Points on a hilly landscape, in no order, each with its height.
A ball rolls from a point to the lowest of its 5 nearest points, and stops where none of them is lower. Distance is the straight distance between rows; heights are no part of it.
(518): [139 110 138 137  73 154 159 141 164  95 109  71 173  75 119 156  99]  h=314
(493): [143 114 125 116 123 103 116 135 164 125 100 111 163 110 144 142 122]  h=486
(129): [160 170 140 122 151 134 137  78 128 156 118 183 111 143 105  98 101]  h=487
(471): [108 163 102 147 153 138 107 128  89 136 154 156  82 165 107  96 137]  h=219
(531): [111 119 176 111  72 172 170 125 103 128 136 118 124 135 114 180 102]  h=573
(711): [131 123 184 104  83 167 159 106 103 134 118 141 124 125 116 165  94]  h=575
(116): [149 134 108 121 159  76 106 112 143 147 124 164 124 142 152 116 145]  h=141
(120): [151  89 135 119 124 107 131 120 188 118  82 102 176  81 147 158 122]  h=329
(497): [112 140  95 127 139  93 107 156 120 125 131 119 126 144 146 108 154]  h=447
(347): [ 95 148  90 148 154 122  98 155  82 119 154 132  91 170 120  95 153]  h=339
(671): [158 123 133 112 132  90 109 118 164 137 102 146 146 121 150 137 130]  h=515
(456): [ 79 149 104 154 140 138 116 178  80 100 174 107 109 160 115 118 160]  h=438
(3): [104 140 119 139 126 141 119 156  95 122 148 132 113 150 125 125 124]  h=433
(126): [145 150 122 119 126 121 109 115 123 139 121 159 119 144 120 119 115]  h=601
(344): [176 119 186  92  85 148 147  99 132 136  94 140 146 106 132 146  82]  h=604
(519): [164  89 153 117 149  82 116 100 189 128  80 132 154  72 177 142 127]  h=407
(209): [164 115 138 115 150  67 107 103 173 140 102 156 139 106 167 132 137]  h=453
(127): [130 104  81 159  81 128 159 151 168  78 120  60 158  79 131 146 126]  h=218
(48): [175  82 163 119 133 108 119 100 201 128  68 128 175  72 168 153 118]  h=472
(25): [ 85 144 110 149 159 167 109 145  71 133 187 144  72 176  80 106 150]  h=276
(223): [104 142  75 134 165  82 100 149  95 131 147 135  98 166 145  81 176]  h=307
(319): [ 89 143 117 144 136 163 124 156  71 122 176 137  97 159 104 123 141]  h=321
(348): [202 106 184  95 103 144 129  90 168 140  77 145 168  99 152 149  95]  h=610
(181): [173  94 173 109  85 154 147 116 170 123  75 100 188  75 136 153  90]  h=436
(220): [ 80 150  87 145 152 113 106 171  89 106 156 107 111 165 135 100 166]  h=425
(131): [170  83 151 123 103 140 143 113 196 115  67 101 196  67 144 163 107]  h=442
(509): [123 148  83 136 156  95 105 127 110 142 137 154 102 164 130  98 153]  h=271
(238): [146 113 191  99  71 161 155 107 118 127 101 126 141 108 127 159  84]  h=493
(585): [ 65 152 101 161 133 138 129 198  89  74 192  81 114 150 113 123 179]  h=446
(647): [107 150 147 128 124 177 144  97  98 162 161 159  73 156  87 126 125]  h=296
(654): [149  77  98 147 103 107 166 128 193  85  91  83 183  61 147 167 129]  h=110
(670): [197  91 180 118 136 105 112  85 199 132  68 147 163  75 177 154 115]  h=547
(457): [ 86 147 108 154 118 141 131 185 117  90 160  74 130 128 133 128 143]  h=495
(460): [ 72 141 110 135 133 176 138 174  62 106 206 112 105 181  79 127 168]  h=299
(529): [123 133 118 123 119 111 115 150 132 121 116 111 145 134 141 128 124]  h=449
(132): [126 175 110 147 167 131 116  99 110 156 147 168  80 165 100  83 121]  h=174
(134): [115 137 137 128 109 142 124 147 103 126 138 131 126 138 124 136 106]  h=206
(387): [123 146 107 128 134 114 105 142 107 126 129 139 119 152 132 110 130]  h=460
(380): [ 86 133 132 115 105 195 161 122  82 150 172 133  80 183  74 141 144]  h=156
(464): [ 73 145  92 157 161 126 104 174  70 100 169 118  95 175 114  97 175]  h=415
(207): [134 105 116 120 166  54 108 135 154 145 121 141 134  99 175 116 151]  h=401
(321): [145 104 185 112  68 163 167 120 145 117  92  88 173  82 130 161  85]  h=397
(11): [129 124  92 123 173  59 106 133 128 147 139 155 116 132 163  98 165]  h=373
(27): [142 132 165 113  96 150 141 119 108 133 120 147 125 125 117 141  96]  h=594
(696): [139  99 104 135 105 115 144 135 186 102  94  76 179  77 139 152 123]  h=192
(560): [ 85 133 127 125 112 186 151 143  74 134 182 134  95 170  86 145 140]  h=211
(606): [ 95 131 140 127  98 168 152 156  86 124 168 116 121 147 110 155 118]  h=338
(138): [176 107 163 107 110 121 121 113 170 131  84 130 172  99 144 149 105]  h=554
(595): [118 134 135 125  99 134 131 155 133 119 122  92 156 114 130 139 105]  h=94
(341): [217 126 176 102 144 133 137  58 171 147  89 186 152 122 150 131  96]  h=929
(644): [133 185 139 139 173 138 137  78 125 183 136 176  92 163  90  77 107]  h=274
(622): [183 131 156 102 118 126 119  97 150 140  98 157 150 116 133 133 101]  h=771
(76): [113 120  95 120 135  88 118 148 151 130 122  98 154 116 151 122 146]  h=343
(160): [102 170 138 150 164 160 130  99  98 173 180 158  60 168  77  85 136]  h=196
(691): [ 96 139 135 138 114 155 135 161  92 117 161 112 126 141 116 142 118]  h=240
(292): [119 174  87 154 182 111 105 104 105 149 150 163  76 180 111  72 149]  h=47
(672): [154  63 125 135 141  89 147 112 197 105  67 104 176  44 173 155 122]  h=220
(62): [140  81 130 123 156  61 120 117 176 133  92 119 150  62 176 128 130]  h=318
(245): [121  98  91 129 129  95 139 140 176 112 109  78 164  88 154 141 137]  h=224
(45): [ 85 141 126 124 126 197 143 128  77 158 192 136  67 187  65 118 155]  h=203
(412): [102 164  72 155 186 102  95 122  86 133 160 148  65 187 112  62 175]  h=157
(93): [120 145 142 126 118 160 137 113  91 145 146 156  93 138 109 129 109]  h=95

Where does a ball stop that starts at each point below?
(321) | (595)
(160) | (292)
(76) | (654)
(585) | (380)
(319) | (380)
(347) | (292)
(25) | (380)
(622) | (116)
(120) | (654)
(519) | (654)
(131) | (654)

Call two points neighbours if one is among the 5 nearest of the other. Go from one point of each pair to the other, from neighbour to neighbour, staying as low as possible. Name the highest point that can't be avoided.
(654) / (292) | (647)
(116) / (292) | (509)
(654) / (595) | (127)
(93) / (595) | (134)
(292) / (380) | (25)
